Each row is a point on a tangle of strands that fork and nearly touch. The rows are in no order.
Two points are linked if the straight distance between their rows is under 45.2. Some points are linked to none.
Z_56: -1,-20,-12,18,10,-9,17,16,-8,-9,-5,-7,7,13,-13,-25,-1,-28,-1,10,6,-15
Z_173: -14,-28,-1,25,-2,-3,22,3,-2,-16,-9,22,8,8,5,-8,3,-9,-8,27,-2,-4
Z_922: -9,11,5,-6,12,-21,15,24,-3,6,0,27,-5,-19,9,-2,2,-2,-9,27,-13,-3
Z_691: 1,6,2,-10,23,-16,0,-5,23,5,12,-12,-8,-19,2,0,-6,10,1,38,-4,28
Z_704: 2,5,7,-15,-5,0,15,1,17,5,12,23,21,22,7,10,12,-7,3,-21,6,1
Z_590: 3,0,-2,12,15,12,9,5,-1,-13,9,-6,21,7,-17,0,-23,-5,15,22,24,-8
Z_5: 4,-25,-3,-5,-21,3,-27,5,-13,-5,13,-8,4,-7,-9,-10,-3,0,3,-3,18,4
Z_941: 4,-6,4,3,-6,26,-14,-15,2,14,-4,-35,3,0,-2,15,-3,2,-24,6,4,-5
Z_586: -23,9,8,-10,-7,2,8,-5,18,4,-7,-6,-7,3,0,5,-9,18,-12,26,-9,19
Z_216: -3,-1,-3,17,-2,3,-20,-21,-16,22,-16,-16,-4,4,12,8,-14,-12,10,-8,4,25
Z_146: -3,22,4,-21,18,-18,18,28,10,0,5,32,-2,4,4,-10,9,-9,2,-8,-3,13
Z_717: 10,11,12,1,-20,16,-6,-21,-6,-6,-6,-16,4,2,-13,12,-3,-5,2,-8,15,-15
Z_231: -7,-23,7,22,-10,-3,27,10,5,-9,-18,18,7,9,-4,-9,6,-20,-7,10,-9,-11
Z_874: -3,-15,2,6,5,5,10,7,18,-1,9,-25,0,12,-11,-21,-3,-21,-3,25,19,-7
Z_739: -3,2,-11,-14,11,-8,4,6,12,7,6,4,-13,-18,7,2,3,32,-22,16,-12,4
Z_893: 6,19,7,-1,-16,11,-8,-25,-7,2,-20,-7,7,14,-6,23,-11,-16,-4,-11,7,-9
Z_180: 3,21,-7,3,-9,-12,-22,4,-3,-9,9,17,-13,-5,-5,11,21,-9,6,-20,-35,-17
Z_295: 0,3,1,-6,-2,1,31,-5,23,10,-2,7,6,12,1,-7,-11,6,12,-2,11,3
Z_21: -14,-3,-6,12,6,-4,-18,29,-14,18,1,-2,-17,-4,17,0,11,-4,18,-14,-10,7
Z_4: 1,-22,-7,20,-12,-9,-2,3,-3,-7,20,15,15,6,-1,14,0,-7,18,-1,4,-19
Z_416: -2,8,3,9,4,3,20,6,11,-2,-1,-17,12,33,-2,-13,-8,-18,13,-6,15,-13
Z_303: 0,-12,-6,-10,-1,-23,19,19,10,3,-9,2,-10,14,-1,-34,3,-23,0,-11,-4,2
Z_222: 6,3,-15,10,-15,-2,-22,-1,-4,0,12,-14,-25,-12,0,-1,30,-1,26,-16,-19,-11
Z_625: -2,5,2,-1,12,-5,8,-4,-1,24,3,5,-24,-6,28,5,5,18,-8,-23,11,5
Z_58: 14,9,11,-4,11,-17,-19,-14,3,17,-6,-19,-5,-19,7,16,-12,0,-15,15,9,18
Z_983: -3,21,-5,-1,-5,-12,-13,20,-16,-7,-1,14,-10,-18,-9,15,17,-11,-2,-8,-25,-16
Z_294: 6,-33,-11,11,-13,-8,7,-8,-14,3,-2,21,17,-17,-3,-8,-2,1,-2,8,-3,17
Z_230: -8,-10,-17,23,-8,14,2,-1,-17,-19,6,9,15,-12,-24,11,7,-16,2,18,-14,-15
Z_522: -15,30,9,-11,5,-5,5,26,10,2,-5,-2,-9,8,-10,-3,-12,-6,5,12,-4,1
Z_213: 7,7,-1,-21,6,-3,16,15,20,3,13,19,13,27,-7,-1,7,-20,12,-19,-5,6
Z_832: -15,10,7,16,14,2,-24,26,-16,15,2,-14,-10,-9,17,2,2,-3,18,-6,0,4
Z_560: 11,25,15,-7,19,-12,-1,6,-23,16,-3,6,7,-12,23,0,-18,4,-7,-4,16,-4
Z_902: 2,11,4,-14,-9,-14,-10,12,-9,0,9,11,7,11,-2,9,-8,6,11,-27,1,4
Z_558: -1,22,5,-25,3,10,3,9,4,16,-1,4,9,8,-7,17,4,7,-21,-6,2,9
Z_251: -8,-30,-9,16,14,0,30,-2,10,-14,0,13,2,-4,1,-18,-1,2,-5,33,5,-3
Z_789: 4,6,-11,3,-14,20,-10,-6,-14,-9,8,-13,0,9,-4,-7,20,8,11,-30,-3,-26
Z_448: -11,10,6,-2,27,-8,4,-9,30,-17,7,-1,-19,-23,1,-8,-12,22,-2,10,-12,10
Z_676: 19,17,-9,-14,-1,6,0,-6,3,-7,19,11,22,15,-12,12,3,-3,14,-31,-7,-19
Z_420: 10,-9,-6,6,8,4,22,17,5,-17,1,25,15,15,-12,13,18,-24,-1,-5,-8,-30
Z_433: 8,4,-3,3,-4,-5,5,-20,-3,27,-3,2,10,13,21,17,-8,5,9,-33,9,1
Z_643: -11,-25,-5,-3,8,4,12,-27,27,-12,17,6,-13,-13,-3,-22,-5,3,3,21,-10,19
Z_762: 5,7,-4,-16,-9,14,10,14,12,-3,-2,1,6,4,-28,6,-5,-2,0,2,-6,-10
Z_844: 12,7,-9,6,15,5,6,8,-11,-15,18,11,14,15,-6,21,7,1,4,-13,15,-32
Z_319: -3,-11,1,15,-23,1,0,2,-12,-21,-4,20,10,9,-7,12,18,-13,-5,-8,-19,-31
Z_34: 10,3,5,-16,16,-10,-9,-7,1,4,-10,-24,3,-7,21,1,-2,33,-26,0,-6,15
Z_811: -5,1,6,15,-3,28,-28,-1,-9,-1,-7,-29,-17,1,-3,-8,11,-9,26,-10,5,14
Z_62: 11,5,13,-1,8,20,-17,14,1,9,-19,-27,-14,5,2,2,5,4,-7,-19,3,7
Z_846: 3,21,12,-9,-15,7,5,-17,1,2,-21,5,15,23,-4,19,-7,-17,-7,-14,4,-3
Z_540: 11,-5,-4,-12,-6,-5,-1,1,5,19,4,-2,8,-6,-2,7,-15,14,-1,-2,14,7
Z_819: -2,-3,3,11,7,10,-21,-17,-10,17,-30,-18,-9,6,19,-5,-12,-7,-4,-1,3,29
Z_18: 14,-12,-3,8,5,17,-12,-23,-16,8,-1,-19,23,-7,-4,8,-20,-3,-6,9,19,6
Z_275: -8,-14,1,-13,-9,12,4,3,0,-1,-1,-12,17,12,5,2,0,26,-30,11,2,-7
Z_952: -5,33,11,-10,4,-8,-5,27,7,-9,5,9,-6,1,-17,7,5,-17,14,2,-10,-10
Z_900: 0,10,-1,-13,25,-8,14,0,27,-5,8,2,-18,-21,10,2,-2,28,-13,11,-13,2
Z_36: 4,-5,-1,-4,-5,-18,9,25,14,-7,-5,3,-7,19,-13,-18,6,-32,11,-14,-11,-7
Z_760: 2,14,12,-14,10,0,-19,31,-15,9,3,-4,-12,-3,6,8,12,3,-16,-10,3,-9
Z_880: -16,7,-2,0,18,-4,-5,14,-17,10,5,6,-12,-16,32,-19,0,29,-9,0,-3,-1
Z_850: -13,-2,-10,-2,-17,9,-32,1,-19,-11,8,-7,-12,-18,-21,-3,14,-9,7,6,-13,8
Z_610: -3,-6,-9,16,-34,-3,-11,-16,-15,-20,-2,3,-1,-14,-18,1,19,-12,12,-4,-29,-8
Z_15: -10,-4,1,-5,0,-13,18,-4,25,0,1,18,-28,-12,7,-11,-1,9,6,5,0,8
Z_919: 8,10,-3,14,11,16,-13,11,-5,16,-14,-14,-2,13,5,5,-6,1,25,-35,-6,6
Z_740: -17,-8,-3,-3,-24,-4,-22,9,-11,-11,-7,9,-3,-10,-18,-3,4,-8,-4,8,-13,13
Z_367: 9,0,8,-12,4,19,-14,20,-10,6,-7,-12,-10,10,5,-2,17,4,-11,-24,1,2
Z_278: -18,-29,-9,6,-11,2,-8,-19,-3,17,20,6,-12,-9,18,-2,8,10,6,3,11,17
Z_26: -11,2,5,-8,13,-5,-15,21,-13,12,-3,-9,-17,-5,28,-16,7,31,-20,1,1,7
Z_621: 7,12,10,-17,-3,21,10,0,5,18,-5,-9,13,13,-10,18,0,3,-27,-6,0,-5
Z_878: -25,-17,-9,8,-21,14,-2,3,-5,-5,5,-1,16,5,-7,4,-2,-1,-5,19,-1,-4
Z_910: 15,-4,1,3,2,14,8,-12,0,-2,-2,-12,24,2,-14,8,-25,-4,5,12,21,-4
Z_512: -14,16,-9,-2,-3,9,-36,4,-21,-1,10,-16,-17,-18,-9,3,13,-7,16,2,-6,6
Z_764: -3,-23,-20,10,-4,-1,26,-6,-1,4,4,27,8,-2,9,-2,-2,14,2,1,6,-11
Z_925: 8,0,-3,2,-21,-10,-12,1,11,-11,15,3,-4,-7,-18,8,-5,-9,29,-8,-2,-7
Z_42: -9,-18,-11,2,7,-17,13,-2,17,-1,-6,-1,-19,-12,-3,-38,1,-16,0,21,-13,25
Z_371: 4,0,-7,21,11,6,-4,3,-25,-15,13,-2,7,9,-1,22,5,5,1,-9,26,-25
Z_730: -13,-3,-19,26,-1,7,-1,2,-25,-28,7,9,5,-2,-14,14,12,-3,2,12,-8,-25
Z_398: -13,-14,-2,-11,-14,-5,7,-14,1,-9,2,14,-4,-4,2,-17,-10,31,-9,6,3,9
Z_530: 6,33,18,-11,14,-18,9,12,-4,4,0,12,3,-4,10,3,-19,6,2,2,17,5
Z_648: -21,14,1,-9,-4,-5,4,18,13,2,-4,2,-8,1,-12,-2,-13,3,2,22,-6,12
Z_98: -6,-28,-8,2,-13,-10,14,2,15,3,9,14,3,-1,-4,-6,-5,-9,18,14,7,10
Z_302: 9,15,19,-13,9,-9,18,-22,24,-8,-13,0,-11,0,8,-16,-15,18,-8,0,9,14
Z_675: 2,-2,-2,-3,-10,-15,-11,16,9,-2,12,4,-8,-14,-22,11,-7,-15,26,10,1,10
Z_339: 3,20,19,-18,22,-14,-4,-6,-1,1,-9,-11,-4,-9,26,2,-2,30,-32,-1,-1,8
Z_523: 0,-15,-4,-9,-3,6,-3,2,22,5,9,-9,7,-2,-17,8,-7,3,-7,34,-3,11
Z_981: 9,-9,-2,2,-6,-4,13,14,10,-17,-5,-3,-2,12,-18,-24,12,-38,6,-15,-12,-21
Z_355: -1,-31,-14,6,-8,12,-14,3,-6,11,7,0,7,-15,-8,16,15,-17,-11,12,-6,-3
Z_781: -17,8,-1,-6,-5,-23,-4,20,-18,3,-3,25,-10,-3,16,-2,5,10,-8,-10,-10,2
Z_111: 8,25,6,-8,-8,1,7,2,16,-16,0,-8,5,18,-20,-8,-2,-13,27,-20,-7,-12
Z_474: -7,-7,-9,21,11,-4,12,12,-3,-11,9,12,-3,18,-11,29,2,-5,5,15,16,-13
Z_913: 9,0,12,9,-12,-19,-8,18,-3,-15,-11,16,-4,-21,-24,7,4,-23,4,3,-19,6
Z_47: 23,7,-15,-3,-5,2,10,-3,6,-27,3,16,10,3,-25,-6,12,-12,16,-7,-29,-26
Z_853: 21,18,7,-11,10,5,-12,-2,-14,15,-21,-6,-3,8,9,16,0,-16,-16,-30,7,6
Z_518: 2,-11,-6,3,10,5,0,-41,13,5,14,-4,-7,-22,11,0,-13,22,-1,-2,7,18
Z_943: -5,14,7,-8,16,-23,14,21,6,-1,7,18,-2,-19,12,-14,-7,3,4,28,1,-10
Z_525: -15,13,4,-12,-3,-18,-4,16,-14,9,4,14,-6,4,15,3,-2,12,5,-15,4,3
Z_378: 11,-22,-12,0,-18,9,-8,9,-17,-16,-6,6,15,-15,-24,-4,3,-1,-10,-3,-9,-12
Z_497: -12,-19,-16,0,7,-7,16,-11,25,7,10,-9,-13,-4,0,-33,-3,-9,1,24,-6,18
Z_150: 1,-6,-11,-3,-5,-4,15,13,-4,-9,4,23,27,19,-11,-2,-13,0,15,-11,-6,-16
Z_13: -9,3,2,-5,20,-13,8,-9,33,-16,2,-19,-23,-8,3,-27,-5,12,1,15,-7,20
Z_347: 0,-1,1,8,6,17,10,14,-1,-23,7,-5,9,12,-21,-2,-3,-7,7,21,19,-18
Z_453: -5,23,9,-4,-4,-6,0,-17,-5,12,-21,-2,-6,7,12,10,-12,10,-19,-3,4,11
Z_937: 0,-23,-20,15,-12,4,-8,0,-12,6,19,-1,14,1,-3,11,-4,-6,19,-2,6,-11
Z_160: 4,-17,19,0,1,3,3,-29,21,-1,12,-15,11,5,5,-7,-10,-7,1,31,20,17
Z_848: -6,-13,-9,-1,5,-21,-3,6,4,8,-2,13,-12,-29,5,2,6,13,-22,23,-15,17
Z_841: -13,2,3,-8,-19,-14,7,13,6,-6,-9,20,1,17,-7,7,1,-8,4,-6,-16,-2
Z_813: -6,-13,-7,17,21,-1,25,5,8,-10,7,12,-4,8,3,0,-2,12,-6,34,19,-4
Z_596: 2,-12,-3,16,-21,-3,-5,0,8,-21,17,10,6,9,-14,4,1,-19,27,5,-8,-20
Z_942: 4,11,10,-6,7,5,4,-3,-7,24,-12,-1,-11,12,28,-2,6,13,-11,-31,11,13
Z_342: 2,-27,-11,10,-11,23,-24,9,-20,-7,6,-9,3,-5,-8,-18,7,-2,17,-12,2,-1
Z_763: 0,9,7,-8,-4,-2,-26,-6,-8,4,8,-14,-1,-15,-16,11,-19,-7,7,8,15,21
Z_837: -1,8,8,-8,4,-9,-12,4,8,4,13,-7,-2,-13,-19,6,-16,-13,19,22,11,22
Z_162: 8,-14,5,-7,-15,0,-23,5,-16,0,5,-20,2,-3,0,-8,-7,11,7,-16,19,11
Z_415: -6,-6,5,-1,-11,12,9,-1,-9,9,5,4,21,20,7,10,1,8,-8,-17,15,-20
Z_269: -11,0,-8,11,-4,6,-18,-13,-8,27,2,-14,-3,-3,9,12,-10,-8,16,-7,8,24
Z_712: -11,25,6,-24,7,-1,13,10,7,14,-4,16,0,8,4,5,2,16,-22,-2,-1,12
Z_274: 3,20,5,-8,12,-9,5,-31,0,13,-26,16,-14,1,25,14,-4,2,-22,-6,5,6
Z_759: 5,21,2,3,26,-14,-3,-31,-4,3,-21,6,-16,-18,28,8,-15,11,-28,1,-4,-2
Z_687: 5,-4,0,-2,-6,-19,-1,24,6,-6,-2,10,-7,-20,-25,5,0,-22,17,14,-11,13
Z_194: 8,13,-5,12,2,2,-6,-2,-11,29,-9,-11,2,9,11,13,-6,-2,17,-37,-4,7
Z_401: -5,-17,-1,-8,-1,2,14,-18,13,-18,4,7,7,-8,2,-18,-10,31,-10,20,4,3
Z_634: 6,38,2,3,5,-4,-20,6,-14,0,6,-11,-4,-10,-1,15,4,-2,14,-20,-2,-16
Z_933: -15,-23,-10,18,-21,5,1,-4,-10,-8,0,14,16,1,-12,8,2,-21,5,21,-14,-3
Z_491: 14,-5,-4,19,7,24,-7,5,-18,-2,6,-20,8,1,2,13,8,3,-2,-11,22,-25
Z_618: 4,-24,-16,3,-16,0,-8,18,-14,10,-10,4,-2,-2,-4,2,15,-6,-8,-22,-19,-3
Z_300: -3,43,14,-11,16,-4,11,3,7,10,-12,17,7,15,6,19,-2,-17,0,-10,3,11
Z_632: 10,-12,-10,23,5,-3,15,17,-4,-20,-2,-7,6,3,-19,-16,2,-35,10,2,-7,-23
Z_982: 2,9,8,4,-7,14,10,2,3,-31,9,-8,7,11,-17,2,2,-7,13,10,10,-30
Z_441: 7,-1,1,-4,-7,17,-2,-14,-1,21,-19,-22,10,4,-2,18,-7,4,-28,0,0,-1
Z_189: -5,27,18,-17,18,-10,3,-13,3,-3,-3,8,-10,-8,23,-4,-3,32,-25,-4,4,1
Z_520: 9,5,10,-7,9,-9,7,-34,21,-8,-17,-9,0,-4,7,-6,-24,16,-6,16,5,20
Z_390: 11,17,-12,4,-12,-18,-18,-1,1,-8,15,-1,-17,-11,-6,4,29,2,16,-17,-26,-15
Z_328: 21,27,5,-12,-1,6,-10,-11,-9,-4,6,0,15,11,-2,10,5,-10,8,-45,5,-4
Z_498: -26,-18,-5,11,-2,17,8,-12,-3,1,13,3,13,7,-1,7,-4,0,-5,37,8,3
Z_152: 12,12,-5,17,13,0,6,-5,-2,-22,24,8,2,13,-6,19,16,1,16,-3,0,-42
Z_204: 0,-5,-9,-5,11,7,27,15,-7,-12,-1,22,24,22,-9,-3,-7,2,-1,4,6,-17
Z_843: -9,-16,3,-4,-6,-20,1,-1,4,-3,-11,17,-14,-18,0,-6,4,11,-23,18,-17,19
Z_748: 7,34,9,-12,3,5,11,-2,11,4,-10,6,12,20,-8,21,-2,-22,12,-19,-4,4
Z_797: 2,3,12,7,3,5,31,-9,15,6,-9,-7,9,22,5,-7,-16,-5,8,8,20,-5
Z_323: -8,-11,0,4,-13,-5,29,12,6,-4,-14,22,9,20,-8,-7,7,-21,-4,3,-17,-5
Z_966: 7,9,-1,-4,-21,17,-8,-7,-9,-3,6,-16,3,-1,-12,5,5,3,4,-15,5,-17
Z_988: 12,-16,-16,11,-12,6,-11,10,-15,-1,-3,6,-1,-2,-7,-1,24,-10,3,-33,-29,-17
Z_639: -1,-21,11,4,5,7,10,-5,23,0,9,-20,9,9,-2,-13,-7,-11,4,31,20,0
Z_944: 11,-20,-6,15,8,26,-7,3,-15,9,2,-23,9,4,4,0,2,4,-4,-9,19,-13
Z_726: 3,-33,-10,15,6,29,-17,15,-14,-1,5,-17,4,1,-1,-11,7,0,13,-7,9,-5
Z_633: 6,12,13,-11,8,-24,8,14,5,5,5,13,-10,-9,7,-3,-13,8,9,12,14,8
Z_884: -19,-12,-18,0,0,15,-17,6,-13,21,-4,-13,-2,1,4,-10,-5,15,0,0,-7,25
Z_103: 2,-4,-6,-11,5,-5,14,-7,8,24,8,20,-17,-10,17,4,1,21,-2,-22,7,0
Z_861: -10,-19,-13,12,-7,3,-19,23,-11,14,-3,-1,-11,3,5,-1,16,-5,14,-19,-9,6
Z_449: -12,0,1,-3,-17,-25,5,18,-7,-5,-12,29,-2,0,1,8,3,-3,-4,0,-21,9
Z_127: 12,-8,9,-1,4,10,0,-6,-7,20,-14,-13,1,10,26,-3,3,13,-13,-25,19,7
Z_892: -14,-36,-6,-3,2,2,5,-31,6,-1,25,16,0,-12,4,-8,2,4,-6,27,-4,16
Z_43: 0,-16,-13,-3,0,7,26,-16,10,12,7,20,-1,-5,10,0,-2,22,-5,-11,8,-11
Z_224: -4,-5,4,2,6,11,16,-2,-3,-3,-2,-7,19,18,3,2,-10,24,-17,22,18,-9
Z_332: 7,9,2,12,-7,24,-19,-12,-6,1,-6,-31,-20,-6,-2,-3,19,-3,24,-20,-2,0
Z_163: -3,25,10,-28,15,-2,12,2,8,4,9,19,-8,-4,15,-4,9,22,-22,-10,2,8
Z_516: 15,7,9,5,21,-7,-23,1,-10,17,-8,-24,-6,-19,21,4,-6,-4,-11,6,11,12
Z_350: 1,14,3,-1,-4,5,13,7,12,-7,-1,-17,9,24,-19,-14,-10,-21,18,-12,3,-13
Z_272: -14,13,9,-2,10,-7,-8,-32,7,-8,2,-13,-8,-17,16,3,-5,28,-14,16,-9,24
Z_959: 3,-26,0,0,-12,5,4,12,9,-20,-4,0,7,-3,-21,-14,0,-14,-7,27,-4,-2
Z_721: -4,1,2,6,-28,7,-5,-2,-2,-24,5,10,2,12,-10,10,25,-7,2,-8,-20,-37
Z_39: 12,7,8,-12,-8,-7,18,-14,3,13,7,20,16,13,12,8,-3,3,6,-29,19,5
Z_995: -8,3,6,14,31,9,-12,-6,-7,19,-6,-18,-22,-16,31,-10,-2,14,1,5,-1,30
Z_185: -4,-14,-8,19,19,-5,24,16,2,-7,6,16,2,9,0,13,1,-5,6,21,19,-13
Z_121: 2,-14,4,6,-3,6,-3,-28,-6,10,-18,-11,-4,3,26,-9,-9,20,-11,-14,18,8
Z_617: -3,9,15,9,-17,4,1,-18,12,3,-7,-12,6,8,-11,11,-19,-22,15,11,11,11
Z_906: -17,3,7,2,4,-13,-14,7,-7,15,10,-3,-10,-20,15,4,0,7,-2,17,9,11
Z_489: -2,-8,-3,6,24,4,-15,-10,-1,18,3,-19,-15,-14,21,-10,2,22,-3,2,1,27
Z_782: 7,-17,-6,-3,11,5,-9,-26,-4,17,11,-18,3,-16,16,-9,-8,16,-4,4,8,25
Z_692: -2,-1,-20,3,-25,4,-11,-10,-9,-18,5,-4,-7,-17,-22,1,16,-3,13,2,-17,-10
Z_570: 13,12,13,4,25,-9,-10,7,-12,18,-1,-15,1,-21,29,-5,-9,11,-11,4,16,-2
Z_428: 2,17,2,8,24,-6,-12,-6,-17,21,-34,-5,-12,-3,40,1,-4,-8,-20,2,2,1
Z_805: -1,-25,8,-2,-16,-9,9,4,10,-9,-15,13,3,-7,-11,-11,1,-1,-19,21,-12,15
Z_828: -18,-16,2,-4,-28,11,-5,5,-3,3,-4,-5,9,9,-3,3,3,13,-20,8,1,-2
Z_9: -7,26,3,10,0,-1,-28,10,-18,7,5,-20,-12,-7,3,7,2,-4,15,-16,0,-3
Z_543: 10,6,13,-4,4,-13,-16,-21,16,1,-21,-17,-4,-5,0,15,-12,-10,-17,30,6,18
Z_421: 3,20,0,-8,9,-8,27,-5,21,17,-6,11,-4,9,2,0,-16,3,17,-7,3,13
Z_628: 8,-20,-1,-16,5,-4,34,4,24,-8,-8,18,-8,5,-1,-28,10,3,-20,4,-11,-3
Z_14: 13,26,8,-18,0,8,-19,2,-11,-6,8,-2,3,8,-3,7,17,-4,-2,-44,2,-4
Z_756: 12,14,-2,6,-1,8,-21,-5,-4,1,0,-24,-24,-6,6,-9,26,4,31,-22,-9,-8
Z_508: -18,21,7,-3,-2,-3,-3,-17,6,8,-8,-9,-7,-2,12,7,-8,20,-13,16,-2,20
Z_855: 2,3,7,-32,2,-14,19,16,14,-8,-1,22,-5,11,-2,-18,5,5,-4,-6,2,15
Z_927: 5,5,16,7,7,16,-21,5,-6,10,-35,-21,-17,6,12,1,-2,-9,-4,-12,5,11
Z_129: 3,-10,5,-17,11,-11,-6,3,23,2,13,-14,-3,-16,-5,4,-2,8,-8,34,-7,22
Z_119: -6,29,23,-14,17,-11,16,-9,15,-8,-10,3,-15,4,12,-15,-12,20,-9,8,2,11
Z_939: 8,-13,15,12,-25,-9,6,5,2,-14,-13,23,6,2,-12,14,15,-22,-5,-12,-26,-16
Z_757: 10,-18,8,8,10,25,2,2,-8,12,-11,-17,8,18,20,-6,1,7,-11,-19,20,-8
Z_202: 10,1,-18,-4,-8,12,-10,5,-14,-8,4,4,-2,4,-4,-3,27,-1,1,-36,-24,-23
Z_369: -2,-11,-3,-6,-8,22,-12,-3,9,3,13,-17,8,-11,-26,8,-2,-2,-10,26,-7,3
Z_568: 11,22,16,0,-11,20,15,-16,2,-20,-9,-13,9,9,-17,5,0,-11,7,1,14,-27
Z_76: 0,-23,-10,5,-10,-21,16,9,7,5,-12,-3,-10,1,-6,-37,2,-21,-4,4,-4,10
Z_854: 2,42,16,-3,3,-6,-8,12,-8,-4,8,-1,-2,-12,-6,13,-3,-12,14,-2,2,-23
Z_57: 7,4,2,3,-7,-19,-15,22,-16,-3,-10,12,-10,-23,-15,14,9,-13,-4,-10,-19,-3
Z_254: 5,9,-6,-15,-10,2,0,7,-12,-5,6,9,22,16,-15,1,-8,8,9,-26,-1,-7
Z_142: 1,8,4,-6,12,-12,-5,-41,15,-16,-11,-11,-5,-17,15,0,-12,28,-20,4,-9,19
Z_271: 18,12,-17,-8,-3,3,0,3,11,-10,16,13,10,6,-23,11,7,-4,15,-23,-21,-20
Z_457: 0,18,3,12,29,-2,-2,-16,-12,18,-22,-6,-16,-11,40,-3,-2,12,-22,-1,-1,2
Z_312: 1,3,7,-12,9,-8,-15,33,-13,9,0,-3,-12,-10,12,-2,8,10,-25,4,-1,-2
Z_299: -12,-19,1,-15,-13,-7,-21,-4,-5,-2,11,4,0,-10,-13,-7,-1,-6,-9,25,-6,25
Z_924: -6,1,-21,24,-4,12,-9,-8,-24,-22,17,-5,-1,5,-1,6,22,8,15,2,-5,-28
Z_263: -11,0,1,-15,-15,-3,6,-8,-6,0,-2,10,2,4,13,-13,-12,31,-10,-12,8,9
Z_78: 4,6,-13,19,-1,14,-6,-10,-24,-20,15,-13,2,11,9,-6,22,9,16,-12,3,-36
Z_333: 3,-34,-23,14,-6,-6,19,-6,-9,6,1,25,15,-13,2,2,-2,4,-5,4,-5,0
Z_492: 13,-7,8,14,-19,-16,2,4,4,-14,-10,15,7,-5,-20,10,7,-24,10,-11,-25,-3
Z_521: -8,19,8,15,19,0,-8,16,-19,30,-9,-7,-1,-5,31,3,-5,-3,11,-8,2,-2
Z_174: 0,-11,4,-3,10,8,29,-9,19,-13,-1,-5,13,9,9,-16,-12,24,-11,21,9,-3
Z_12: 0,-16,1,-18,1,-11,26,7,17,-10,-7,16,-5,15,0,-36,7,-1,-11,-4,2,2
Z_890: 0,29,3,-12,-8,-14,-3,16,11,-21,6,10,-10,6,-20,-4,2,-15,22,-10,-16,-14
Z_603: 9,-19,-4,1,10,12,-18,-27,-11,20,4,-25,13,-5,5,-2,-14,0,-4,5,12,26
Z_505: 1,-10,-4,0,-12,27,-16,-11,3,5,12,-29,9,-11,-16,11,1,2,-14,15,6,-4
Z_406: 5,17,4,-15,13,-16,6,25,17,-1,11,25,4,20,-4,0,9,-22,15,-18,-12,7
Z_886: 12,-5,15,-6,0,-5,6,-27,26,1,-13,-17,6,3,6,1,-15,-7,-9,23,10,16
Z_864: -16,-28,-12,3,7,10,9,-21,-3,6,23,13,12,-3,-2,-2,1,-3,-1,40,3,11
Z_642: -7,-14,-16,16,-7,9,-18,-7,-6,22,20,-16,9,1,1,16,-3,-11,19,-11,5,3
Z_831: 2,-3,7,-2,-12,3,13,-29,-4,2,-6,1,13,8,12,-9,-18,23,-5,-9,22,2
Z_821: 15,-1,-12,14,-9,-1,6,-5,10,-28,9,12,4,5,-20,-6,5,-15,27,2,-21,-33
Z_261: -5,-14,-2,4,0,11,0,11,0,-27,-1,1,10,5,-21,-15,-3,-13,-2,30,6,-10

A fork is a point with three links, a tip a point with one. Leave the first point through the second and follow the links. Name the first fork or tip that comes.
Z_401; Z_174: Z_878
Z_819; Z_216: Z_596
Z_216; Z_819: Z_880
Z_129; Z_523: Z_189
Z_428; Z_457: Z_508
Z_261; Z_959: Z_13

A fork is a point with three links. Follow the links from the first point to the second and name the forks in between, in order.
Z_864; Z_230: Z_878
Z_508; Z_295: Z_952
Z_58; Z_416: Z_886 Z_520 Z_508 Z_952
Z_855; Z_933: Z_12 Z_303 Z_878
Z_180; Z_204: Z_913 Z_675 Z_596 Z_676 Z_254
Z_730; Z_36: Z_878 Z_303

Name the points in between on the shortest way along the links from the first point to the second, in order.
Z_988; Z_512: Z_618 Z_861 Z_21 Z_832 Z_9
Z_492; Z_925: Z_913 Z_687 Z_675
Z_323; Z_902: Z_841 Z_449 Z_781 Z_525
Z_254; Z_721: Z_676 Z_271 Z_47 Z_821 Z_596 Z_925 Z_675 Z_687 Z_913 Z_492 Z_939 Z_319
